The views of a scene show one set of named points, each view turned or mirrored, shifted and resized as a whole, with a little noise and some points left out.
In the rows, zero is written as 128.

Scene 1
View 1
q_964: [100 112 122 140 103 153 124 125  87 103  93 105 153  93 129 167 131 132
 114 105 114 107]
q_633: [123  85 126 142 118 108 138 117 117 119 125 121 161  93 129 128  98 145
 125 133 144 140]
q_314: [112  90 141 149 120  93 139  95 123 123 129 150 154 117 114 143  76 127
 121 163 114 128]
q_68: [ 88 109 143 137 119 122 114 106 116  96  63 119 146  94  78 167  91  96
 138 153  67 108]
q_375: [129 104 115 146 120 147 138 158 101  93 102 123 149  80 124 133 120 150
 129 105 138 122]
q_561: [117 130 122 143 132 139 124 138 102  83  75 157 120 114 112 146  91 125
 101 129  80  98]
q_208: [126 105 113 142 140 129 135 136 127  98  91 138 122  96 110 127  99 133
 130 138 111 116]
q_216: [ 88 122 129 117 122 115  87 101 120  81  19 104 138  89  82 163  82  93
 114 144  45 108]
q_427: [133 111 108 149 143 145 146 146 122  97 103 154 112 106 116 128 108 139
 128 135 114 108]
q_470: [ 92 102 132 142 112 131 129  93 111 118 106 122 144 109 111 167 110 113
 126 144  98 109]
q_246: [141 127 102 135 146 123 125 149 116  82  75 162 111 113 138 111  86 150
  83 119 103 112]
q_363: [114  93 121 139 111 128 130 121 107 112 107 106 157  88 129 142 115 140
 124 120 134 127]
q_512: [ 97  93 118 138  95 157 128 120  90 116 107  76 167  75 132 166 151 137
 133 100 140 118]
q_57: [100 110 124 133 110 137 112 118 100  96  72 101 152  86 114 160 114 123
 118 118 100 113]
q_100: [139  83 125 154 125 123 153 150 115 109 135 132 158  82 123 119 106 155
 145 125 162 140]
q_397: [119 119 114 148 130 145 141 127 109 104 110 158 115 122 129 144 109 134
 109 130 107  98]
q_721: [107 105 122 133 107 132 115 124  98  99  82 101 158  85 125 150 114 135
 113 110 115 122]
q_685: [ 89  97 132 148 109 140 139  92 110 124 119 121 143 111 108 174 120 109
 140 147 104 106]
View 2
q_470: [108 101 128 125 117 142 104 155 120 116  85 141 131 155  96 126  96 137
 135 140 119 135]
q_375: [121 114 127 134  73 109 122 150 116 144 119 159 128 100 136 132  98 127
 120 128 119 128]
q_57: [ 92 104 137 114 100 140 114 150 133 131  97 155 116 140 117 124  91 116
 134 122 135 124]
q_246: [132 137 116  99  76 142 128 119 126 151 142 140 110 126 138  85  82 136
 101 168 113 121]
q_721: [100 114 133 116  94 134 120 149 126 126 111 154 123 128 117 132  92 115
 132 118 133 121]
q_685: [113  93 129 136 120 133 105 163 114 118  74 142 134 153  91 130  98 145
 139 144 113 141]
q_68: [ 91  96 129 116 128 151  77 160 148 127  81 142 123 173 122 102 102 117
 126 145 135 133]
q_397: [137 113 123 120  92 133 125 138 118 142 104 136 115 129 108 106  87 151
 119 163  94 135]
q_314: [132 124 110 141 122 141  87 155 111 102 121 124 161 159  98 120 117 147
 122 159 108 137]
q_363: [113 117 126 130  92 124 118 152 109 120 115 155 140 125 113 140  97 127
 132 125 131 125]
q_512: [ 98  98 142 133  87 112 133 160 108 124  87 170 127 111 106 163  89 122
 148  99 134 127]
q_633: [125 130 115 139  95 123 112 150  99 109 132 147 160 129 114 141 106 136
 125 135 128 128]
q_561: [120 111 128 108  99 147 109 136 146 150 109 135 101 139 124  87  91 131
 112 159 104 128]
q_427: [137 114 116 127  83 118 116 142 114 152 109 146 125 124 135 103  90 148
 110 171 108 138]
q_208: [124 116 117 124  91 125 106 144 115 142 111 148 133 137 138 105  93 137
 111 162 126 133]
q_100: [136 125 114 153  80  98 108 156  98 124 137 153 161 103 133 143 114 138
 117 137 119 134]
View 3
q_100: [108  82 126 169 121 189 128 146 140 109 143 151 114 166 108 139 134 112
 126  86 126 122]
q_314: [ 91  78 127 166 106 143 118 104 135 126 159 171  92 153 111 127 171 144
 127 113 144 132]
q_216: [138 118 117 126 115  87 112 134 117 142 166 117 131  83 128 152 190 162
 142 132 158 149]
q_561: [118 112 141 166  93 132 143 128 132 130 152 107 117 115 102 136 152 142
 149 127 155 163]
q_470: [101 106 137 135 125 135 129 112 129 125 165 137  95 126 113 143 174 138
 114 119 130 142]
q_68: [125 105 122 144 121 108 117 126 128 131 183 128 117 108 119 140 191 153
 125 122 145 147]
q_964: [108 122 147 125 124 158 144 139 130 120 156 113 111 120 118 150 155 111
 118 126 120 142]
q_427: [117 102 136 175 111 154 142 126 134 116 142 112 106 138  90 135 132 140
 136  91 145 155]
q_685: [ 96 103 142 140 131 138 131 107 131 121 174 136  87 132 108 139 174 135
 102 112 124 142]
q_397: [101 108 147 164 103 152 148 113 133 123 143 115  95 135  94 135 139 134
 133 113 144 158]
q_721: [115 112 135 126 119 154 131 145 127 124 146 127 121 121 123 154 155 117
 131 123 127 135]
q_633: [100  88 125 146 119 170 121 131 131 119 136 162 107 154 116 144 147 121
 128 101 130 122]
q_512: [107 119 144 109 146 173 138 148 129 112 154 122 111 129 124 158 152  97
 101 112 102 128]
q_363: [107 102 132 135 124 166 128 138 129 120 142 141 111 138 119 150 148 116
 123 109 124 128]
q_375: [119 104 137 153 119 179 141 155 136 113 144 118 123 140 109 145 132 108
 131 101 125 137]
q_246: [119 109 134 169  83 149 142 130 127 129 114 112 119 126  98 142 120 140
 169 113 163 157]
q_208: [120  99 123 166 117 141 128 123 131 121 142 124 107 135  98 140 142 148
 137  89 147 146]
View 4
q_561: [119 153 129 129 133 153 108 138 100 170 120 135 129 204 109 126 137 138
 145 126 108 163]
q_68: [106 143 143 133 127 136 108 107 123 155 128  97 128 184 138 125 115 132
 133 151  93 129]
q_685: [ 98 141 120 141 111 136  99 133 112 117 124 116 110 149 114 135 111 118
 133 128 111 128]
q_57: [125 146 140 136 123 126 107 117 113 149 115 121 123 171 116 136 114 156
 158 132 129 126]
q_246: [150 149 110 123 132 168 105 135  75 182 122 154 139 205  99 122 156 156
 140 107 130 161]
q_363: [133 140 116 134 115 129  98 125  90 137 108 124 118 145 116 135 129 153
 148 109 147 120]
q_216: [123 140 155 133 137 140 111  83 134 175 142 104 140 215 132 124 103 158
 145 168  93 126]
q_470: [111 137 119 134 117 138  96 124 104 133 125 118 114 169 120 134 113 132
 141 127 111 128]
q_964: [121 154 138 138 120 121 106 136 108 139 105 134 113 160 103 143 114 152
 168 122 140 132]
q_314: [107 121  87 125 112 150  83 125  76 133 126 103 114 161 140 127 134 117
 120 107  99 127]
q_512: [128 155 139 145 111 108 107 130 111 121  97 128 110 125 103 143 113 160
 166 118 163 112]
q_208: [133 151 117 134 125 154 110 126  91 157 121 128 137 165 114 119 153 140
 122 117 127 143]
q_100: [133 145  99 130 112 134 101 140  65 143  93 116 121 123 131 124 168 143
 130  86 153 129]
q_375: [135 158 126 135 121 128 111 142  87 152  92 131 123 145 113 131 154 155
 150 102 157 141]
q_427: [128 159 115 136 125 159 112 146  87 155 115 139 134 164 102 119 161 130
 121 111 129 158]
View 5
q_685: [171 105 112 195 135  99 124 113 178  80 107 177 128 132 180 153 138 121
 129 138 163 125]
q_633: [138 122 139 157 142 114 139 104 171 114 146 134  81 137 153  94  94 127
 128 140 179 188]
q_721: [120  98  84 176 141 127 159 113 152 103 122 170  79 130 156 139  78 163
 103 162 140 160]
q_314: [141 150 150 175 142 112 117 110 192  97 147 149 128 168 135 104 127  80
 126 114 189 134]
q_57: [125 103  68 193 138 129 158 119 151  96 121 186  94 133 157 149  89 155
 102 163 126 144]
q_363: [138 103 112 164 139 118 147 107 157 108 126 151  79 128 162 122  87 151
 120 155 164 178]
q_216: [102 143   3 239 133 148 173 144 166  90 149 229 132 168 129 144 110 114
  76 153  67  99]
q_964: [133  85  88 173 144 125 150 111 148  91  93 173  87 117 169 171  85 173
 110 171 155 145]
q_100: [154 133 159 121 109 115 135 108 149 134 127 128  89 117 137  91  77 149
 145 142 189 208]
q_512: [160  57 108 187 133 104 156 109 139  98 103 163  61  98 203 150  83 195
 119 171 154 180]
q_427: [138 167  84  98 124 142 138 110 165 114  95 164 138 114 121 139 119 130
 145 166 167 171]
q_246: [ 71 179  44  79 168 175 160  99 173 112 103 161 108 136  95 146  94 134
 114 188 156 165]
q_561: [102 160  59 130 141 155 148 117 167  97  98 185 137 144 103 167 102 129
 110 168 145 119]
q_397: [126 146  90 111 155 138 133 102 178  92  86 160 128 126 132 165 124 126
 132 168 182 141]
q_208: [134 165  78 131 123 138 146 115 165 117 121 166 127 126 123 120 115 125
 134 158 148 170]

Which points are out of place in each view (at most two, in the order of its rows)? Write - if all are in place.
view 1 | q_314
view 2 | -
view 3 | q_208
view 4 | q_470
view 5 | q_246

Scene 2
View 1
q_147: [135 109  63 122 125 136  85 150 111 106 144 128 164 130 129 106 131 114
 138 152  88  90]
q_44: [152 119  62 123 135  83 139 149 123 130 115 139 125 121 112 134 109 112
 123 155  70 135]
q_997: [155 108  73 107 117 119 113 143 112 108 121 122 164 119 121 115 115 120
 136 141  87  92]
q_264: [147 114  54 123 136  95 111 160 108 117 127 132 140 125 129 114 117 110
 121 160  80 118]
q_32: [162 111  79  94 103 111 117 132 122 108 109 121 172 124 120 125 113 129
 147 131  85  83]
q_935: [146 116  62 117 131 102 115 169 111 103 120 123 163 117 131 116 122 122
 111 149  78 107]
q_882: [149 122  54 113 130  75 109 166 119 116 112 134 140 136 137 128 128 121
 120 157  69 122]
q_322: [126 124  67 111 116 125 101 167 140  88 126 124 197 126 135 133 137 143
 115 131  70  79]
q_995: [133 113  60 124 134 128  99 180 109  88 138 119 187 114 139 104 127 124
 103 146  84  88]
q_408: [145 117  76 117 111 117 124 108 143 138 126 144 127 138  96 144 116 114
 169 147  74 111]
q_88: [140 118  76 117 126 116 125 135 132 127 122 137 135 126 104 138 131 111
 143 153  66 118]
q_743: [150 106  76 109 116 134 104 130 112 114 129 125 156 125 115 112 123 113
 155 146  88  90]
q_881: [144 122  57 124 124  94 126 144 138 122 128 137 147 129 119 138 106 125
 126 143  73 112]
q_148: [173  94  51 115 124 106 108 153  78 101 130 111 171 112 139  83  84 116
 121 143 114  86]
q_105: [147 124  80  93 110  99 104 148 133 111  99 129 154 139 126 143 151 130
 145 147  61 104]
q_467: [143 111  76 121 130 128 116 131 114 129 132 136 127 123 101 120 128  99
 150 161  76 117]
q_540: [153 114  58 116 131  90 128 173 112 100 116 122 169 113 132 119 109 126
 101 142  80 106]
q_81: [141 120  78 106 107 127 114 142 141 100 120 125 185 124 119 137 124 135
 137 127  75  78]
View 2
q_882: [147 127 130 144 139 174 123 124 149 133 130 130 121 113 112 108 134 133
 114 144 135 118]
q_743: [142 133 180 155 113 140 148  98 135 171 159 147 149 110 111 158 148 157
 118 130 111 100]
q_148: [129  66 163 124 103 149 159 109 126 165 154 162 124 108 124 120 141 134
 157 168 128  62]
q_44: [180 143 134 154 149 150 135 128 125 149 114 126 113 101 122 121 111 134
 109 144 130 125]
q_995: [ 93 105 141 112 110 161 150  98 135 129 159 183 139  95 129 137 143 147
 119 164 111 114]
q_81: [115 126 161 126 108 161 121 100 116 171 163 168 162  93 102 135 135 180
  91 128 139 123]
q_467: [168 159 164 169 133 134 152 105 139 155 135 133 134 109 120 164 138 143
 113 132 100 117]
q_408: [168 176 177 186 143 136 132 119 121 186 139 125 134 113 102 149 127 160
  96 103 121 123]
q_881: [142 144 145 152 144 156 129 125 115 160 134 146 117 102 113 117 117 149
 102 134 131 125]
q_32: [143 117 172 140 106 155 123 102 124 185 157 143 159 103  99 133 139 171
 106 125 143 102]
q_264: [145 125 142 148 136 155 145 119 141 138 134 140 115 111 123 125 133 128
 125 152 117 109]
q_105: [145 145 147 147 122 176 107 107 156 148 147 126 161 112  94 132 148 161
  87 119 141 130]
q_147: [105 128 166 149 119 151 153  99 145 146 167 165 137 114 116 152 157 146
 121 140 102 106]
q_997: [141 117 165 138 109 148 140 103 129 168 152 151 148 100 113 142 140 159
 118 140 127 102]
q_935: [135 114 137 126 121 161 138 109 135 138 141 153 136  96 123 127 132 144
 115 157 125 115]
q_322: [ 85 126 146 118 112 174 123 100 129 145 170 181 159  94 109 130 144 172
  87 139 132 133]
q_88: [164 162 153 163 139 145 135 112 131 153 132 132 137 105 114 149 127 152
  96 127 115 131]
View 3
q_881: [124 136 130 135 102 124 109 133 100 127 149 175 133 139 128 166 103 107
 151 153 133 138]
q_935: [133 140 120 123 106 143 116 135 102 151 143 155 119 128 133 161 115 109
 147 137 112 131]
q_540: [125 146 108 128 101 139 113 133  97 159 142 162 126 132 136 169 113 110
 153 140 105 127]
q_995: [140 141 113 125 119 159 111 134 104 162 129 146 100 121 133 152 109  90
 155 125 115 123]
q_32: [141 139 118 128 100 113 118 152 101 142 132 157 147 128 146 158 111 110
 140 115 149 128]
q_148: [147 126  84 146  70 140 116 145  99 168 121 144 117 116 137 141 123 111
 155 129 114 130]
q_882: [129 141 129 124  95 150 120 130  98 130 161 155 135 137 131 167 110 123
 150 150 113 149]
q_264: [135 128 126 131  92 143 116 131 105 137 150 159 117 128 125 155 117 118
 146 152 113 142]
q_105: [136 148 146 109 115 136 126 143 101 124 156 150 148 136 143 168 107 118
 136 123 142 142]
q_743: [150 122 131 129 101 118 116 149 110 138 134 154 120 119 133 143 117 107
 130 123 149 131]
q_467: [142 114 149 126 102 114 116 139 115 124 153 165 113 124 121 147 124 115
 121 148 137 136]
q_408: [135 120 153 133 101  96 112 145 110 107 152 177 138 135 126 154 109 114
 128 147 163 139]
q_147: [153 124 129 129 108 146 114 141 110 137 131 145 103 118 129 138 110  96
 145 126 142 134]
q_44: [120 130 134 130  93 119 114 129 103 130 163 177 133 138 124 169 118 123
 139 167 112 140]
q_997: [143 131 123 127 101 124 116 147 105 141 135 153 129 125 138 151 114 109
 139 124 142 131]
q_81: [136 146 128 122 125 123 112 148 102 141 130 159 135 131 145 162  98  93
 146 112 153 123]
q_322: [135 155 126 118 135 151 110 139  99 146 129 152 123 131 142 164  91  86
 159 113 140 125]
View 4
q_32: [157 164 139 126 115 141 128 112 135 143 122 150  83 140 114 132 141 144
 137 131 136 152]
q_148: [141 128 126 154 104 116 138 104 119 126 114 152  72 157 140 130 120 133
 137 136 144 142]
q_81: [158 175 148 128 126 139 114 108 120 149 119 140  97 121 104 129 138 144
 138 119 143 155]
q_997: [150 155 131 129 126 128 123 114 131 144 119 145  84 136 120 134 135 141
 136 128 135 147]
q_881: [148 169 120 130 115 124 132 130 148 138 106 124 110 128 104 143 137 145
 133 117 137 135]
q_147: [151 158 132 135 143 110 110 107 123 129 119 142  81 121 131 142 121 144
 136 116 141 138]
q_743: [156 163 130 122 140 124 119 113 138 139 126 149  73 129 128 141 135 147
 134 127 134 146]
q_264: [141 141 116 136 128 110 125 127 142 130 104 127  96 140 117 145 127 138
 133 119 129 127]
q_322: [152 166 151 143 126 130 101 101 103 144 109 130 108 118 101 126 126 139
 140 109 147 148]
q_935: [141 141 125 139 126 118 118 120 125 143 104 128  99 139 111 133 127 133
 135 120 136 137]
q_540: [137 137 124 145 111 124 128 121 124 145 101 126 106 144 108 129 130 129
 134 125 138 140]
q_88: [151 168 117 112 143 123 121 135 154 147 114 127  98 122 107 147 141 146
 131 120 126 136]
q_467: [150 161 111 114 151 114 122 134 154 143 120 135  83 122 125 150 136 145
 129 124 127 135]
q_44: [140 150 105 124 122 120 135 144 161 144 102 118 108 140 103 145 140 138
 130 123 124 129]
q_105: [156 159 149 115 139 135 102 120 143 141 109 133 100 138  87 140 139 147
 139 112 117 139]
q_882: [142 141 128 133 122 116 117 128 147 128  98 122 108 149  97 144 128 140
 137 112 123 124]
View 5
q_32: [139 128 150 118 157 123 114 132 148 131 137 121 104 133 131 136 112 150
 110 137 109 126]
q_44: [107 161 144 123 173 119 120 149 166 119 141 127  90 111 163 126 127 171
 122 149 134 119]
q_408: [123 126 145 124 169 129 148 140 178 130 155 121  83 115 146 136 112 183
 108 136 110 123]
q_935: [118 151 150 119 159 114 113 147 145 115 128 134 108 111 138 123 117 142
 135 151 127 122]
q_882: [107 160 153 129 161 119 120 141 159 124 133 131 112 114 162 125 108 150
 127 160 136 118]
q_743: [135 127 138 114 159 127 137 145 151 133 130 130  93 120 127 125 106 153
 124 141 103 126]
q_148: [135 159 137 106 154 103 117 155 134 138 108 135 107 155 133 114 118 130
 146 139 115 127]
q_881: [111 145 157 125 167 111 126 142 167 115 147 126 101 120 146 134 122 165
 127 144 128 122]
q_322: [123 121 169 125 150 109 115 135 146 103 141 131 125 108 111 138 109 131
 132 149 120 127]
q_467: [122 137 133 116 167 133 143 153 163 128 134 132  80 100 143 120 110 170
 125 145 111 121]
q_147: [126 129 145 117 153 116 144 149 151 126 125 138 104 112 119 121  99 140
 143 149 109 127]
q_540: [117 158 153 116 161 108 101 147 144 112 129 131 110 121 143 127 127 142
 134 147 131 123]
q_995: [121 141 153 116 153 105 117 151 137 108 121 140 115 110 116 122 113 125
 152 150 121 126]
q_88: [116 136 143 123 167 130 134 145 167 121 144 127  88  97 146 129 114 170
 117 146 118 121]
q_105: [121 131 157 133 154 136 119 128 158 124 144 125 112 103 147 137  98 151
 104 156 123 121]
q_997: [132 136 144 114 159 121 119 143 146 128 131 128 100 123 131 127 114 148
 124 141 112 125]

Which points are out of place in each view (at most two, in the order of its rows)? Write - if all are in place.
view 1 | q_148
view 2 | q_81
view 3 | q_997
view 4 | q_32
view 5 | -

Scene 3
View 1
q_774: [126 143  94 109 133 127 133 126 144 134 109 138 127 126  96 159 131 116
 133  99 116 108]
q_889: [126 157 121 129 137  98 138 131 122 154 107 132 136 127 122 133 147 106
 128 113 108  86]
q_445: [131 138 103 104 123 141 116  95 155 125  94 143 115 135  97 164 135 119
 126 117 128  99]
q_673: [119 161 119 123 131 103 123 120 137 153 103 141 131 134 120 153 134 123
 134 131 105  80]
q_760: [134 154 119 123 127 106 134 130 139 147 108 127 139 126 118 142 134 109
 131 111 105  88]
q_490: [111 152  98 121 141 100 156 145 115 152 118 139 128 121 109 147 138 107
 127  96 110 100]
q_209: [123 132  98 105 136 135 134 108 136 132  99 140 109 134  92 153 150 111
 118 103 130 109]
q_710: [125 160  94 124 158 111 149 138 109 141 114 149 148 105 102 140 135 106
 140  89 133 112]
q_225: [130 129  98 105 127 131 120 135 156 139 112 113 125 139  87 150 146 119
 130  98  93 111]
q_424: [115 151  94 100 135 142  97 103 157 135  96 151 120 139  88 181 126 143
 144 131 116 102]
q_914: [123 146 103 115 128 117 147 118 133 135 105 145 121 123 108 154 133 105
 121 103 127  97]
q_227: [172 162 128 127 116 122 117 103 164 121  99 128 166 109 125 142 111 104
 145 109 125  86]
q_528: [144 176 118 128 137 112 103 124 149 143 105 138 166 118 117 151 114 128
 161 124 106  88]
q_131: [129 155 109 130 153 105 158 127 101 144 109 143 139 108 114 123 150  93
 124  91 137 102]
q_509: [115 154 114 119 141 119 126  99 124 145  93 157 116 132 112 150 147 117
 124 131 133  89]
q_438: [117 157 109 117 142 115 108 128 140 155 106 135 132 139 102 155 141 133
 141 126  97  93]
q_298: [145 179 115 130 131 110 131 114 137 134 104 154 161 104 127 155 102 112
 152 114 130  85]
q_508: [124 158 101 118 142 117 128 126 132 141 107 143 139 121 104 152 132 119
 140 107 120 100]
q_99: [120 151  88 110 157 137 123 116 127 135 104 152 136 117  84 154 140 122
 140  99 136 118]
q_666: [128 140  91 108 174 155 108 100 120 130  96 146 133 121  72 133 171 118
 133  97 150 128]
q_514: [118 171 104 124 143 102 137 133 123 149 112 152 144 117 115 155 122 120
 145 114 117  93]
View 2
q_298: [122 111 108 160 145 120 109 182 163 138 109  83  93 179 175 165 117 120
 113  93 109  76]
q_424: [125 168 161 105 131  94 137 187 153 123 100 105 108  90 175 174 118 159
 129  98 156 109]
q_914: [119 134  98 147 128  87 128 153 143 137 135 135 108 131 184 162 103 132
 129 137 110  99]
q_673: [ 93 152 108 143 137 112 120 166 161 142 132 106 101 129 180 119 118 131
 106 110 145 100]
q_438: [ 97 152 122 133 132 109 141 189 155 145 120 107 112 112 173 123 118 124
 108 116 161 118]
q_99: [142 120 133 141 117  78 154 193 127 153 126 118 117 108 164 186 101 132
 111 122 117 119]
q_490: [120 126  86 156 122  85 149 170 151 164 156 134 109 126 180 143  99 100
 113 167 120 114]
q_666: [132 118 137 150 103  68 165 182  78 148 121 139 140  87 151 187  97 157
 109 110 105 138]
q_225: [100 147 104 128 133 103 158 184 133 119  99 149 136 108 171 147 108 108
 145 151 156 134]
q_131: [118 101  80 184 115  86 142 168 121 170 160 123 116 143 167 143  99 114
  91 133  93 112]
q_760: [ 91 136  86 155 137 116 126 168 147 135 122 123 116 146 178 129 113 113
 122 128 132 105]
q_209: [115 145 115 136 121  80 142 156 122 129 128 151 124 100 177 170 101 147
 135 136 118 118]
q_774: [122 136 115 135 128  92 143 178 146 133 116 131 116 121 177 170 104 120
 134 140 130 113]
q_508: [119 129 113 147 129 100 138 184 147 146 125 110 111 132 173 154 109 119
 114 124 127 107]
View 3
q_209: [117 132 151 159 129 139 139 156 183  94 145 110 129 129 120 121 136  86
 122 162 142 160]
q_227: [114 101 147 144 114 140 150 177  93  83  93 130 118  98  70 145 143  89
 143 146 178 172]
q_445: [107 118 161 161 115 154 141 170 173  81 121 108 136 126 104 124 132  86
 114 180 151 175]
q_528: [134 122 175 136  91 148 158 191 103 116  92 116 102  91  71 117 105  94
 140 150 148 169]
q_298: [129  96 168 142 102 120 162 192 101 102  96 130 103 100  99 121 106 103
 138 144 176 153]
q_514: [143 120 172 148 101 122 160 186 136 127 120 115 100 106 113 103  95  96
 142 139 152 146]
q_666: [110 149 148 119 142 126 130 149 171  78 154 118 121 118 117 115 139 120
  93 178 108 152]
q_508: [132 130 165 146 112 129 150 175 144 114 126 114 109 108 109 113 115  94
 134 150 146 155]
q_914: [127 115 152 164 124 124 149 168 161 104 136 117 120 125 123 119 124  85
 137 144 162 152]
q_760: [139 123 147 161 110 143 153 169 138 122 124 117 114 115  93 122 119  78
 153 128 153 162]
q_889: [145 122 138 155 111 138 156 164 136 130 133 121 110 123  98 110 105  84
 151 111 143 152]
q_131: [139 121 130 140 137 100 151 153 133 114 153 133 104 120 128 108 115 105
 140 113 142 127]
q_490: [148 133 158 165 117 113 153 168 159 140 149 114 104 114 127 108 112  82
 157 126 150 139]
q_99: [123 141 174 133 124 117 140 171 161  99 138 110 108 106 124 110 123 109
 113 176 130 148]
q_710: [141 129 156 145 129  94 149 168 140 121 143 124  98 106 133 109 116 105
 143 133 149 130]
q_438: [137 140 168 151  96 164 152 179 157 128 121 103 114 113  87 109 103  82
 134 151 126 170]
q_509: [123 107 146 150 110 149 158 168 166  99 128 119 125 143 115 101  95  97
 112 141 137 156]
View 4
q_424: [116  90 123 171  94 118 113 141  47 128  93 149  83 166 187 119  60 129
 104 149 123  94]
q_227: [122 186  74 126  61 122 137 140  86 137 152 146  78 125 151 103 100 111
 168 144 154  93]
q_99: [144 105 153 130  94 144 128 110  80 115  86 129  93 141 182 153  82 147
 139 154 138 117]
q_131: [141 128 128 106 100 171 134 106 137 117 102  93 102 110 155 143 105 131
 192 129 125 159]
q_438: [ 87  95 131 131 109 133  97 143 105 123  98 148 126 150 174  97  68 129
 130 135 113 126]
q_225: [ 73 123 116 130 128 103 138 114 109 132 106 152 116 131 203 146  82 133
 115 141 130 116]
q_528: [104 152 118 122  63 144 105 151  89 109 135 164 100 152 145  81  73 122
 153 146 140 105]
q_666: [178  98 141 117 106 125 119 105  79 150  67 124 111 123 206 172 105 151
 139 167 135 112]
q_509: [140  91 108 152 103 143 111 136  89 143  89  99  94 137 168 112  89 118
 154 127 105 134]
q_490: [ 85 114 136 130 117 160 137 108 135 100 104 110  97 130 159 137  79 128
 161 120 119 159]
q_673: [ 95 110 106 145  98 142 107 148 105 125 111 126 105 145 154  86  76 112
 148 122 109 130]
q_889: [ 96 126 109 120 108 150 118 130 133 124 114 115 114 125 153 103  91 116
 169 121 114 148]
q_710: [128 128 151 110  92 173 136 104 122  94 104 116  95 128 155 149  87 144
 172 140 139 146]
q_774: [ 98 119 124 142 106 130 142 115  94 117 105 132  89 137 182 146  80 131
 135 138 134 123]
q_445: [126 110  96 165 102 107 134 128  61 148  99 123  80 140 190 137  84 121
 123 139 127 103]
q_514: [106 121 138 135  85 169 119 132 106  95 113 125  92 149 144 108  71 128
 160 130 126 137]

Which points are out of place in each view (at most two, in the order of its rows)? Write - if all are in place.
view 1 | q_666
view 2 | q_490, q_131
view 3 | q_710
view 4 | q_438
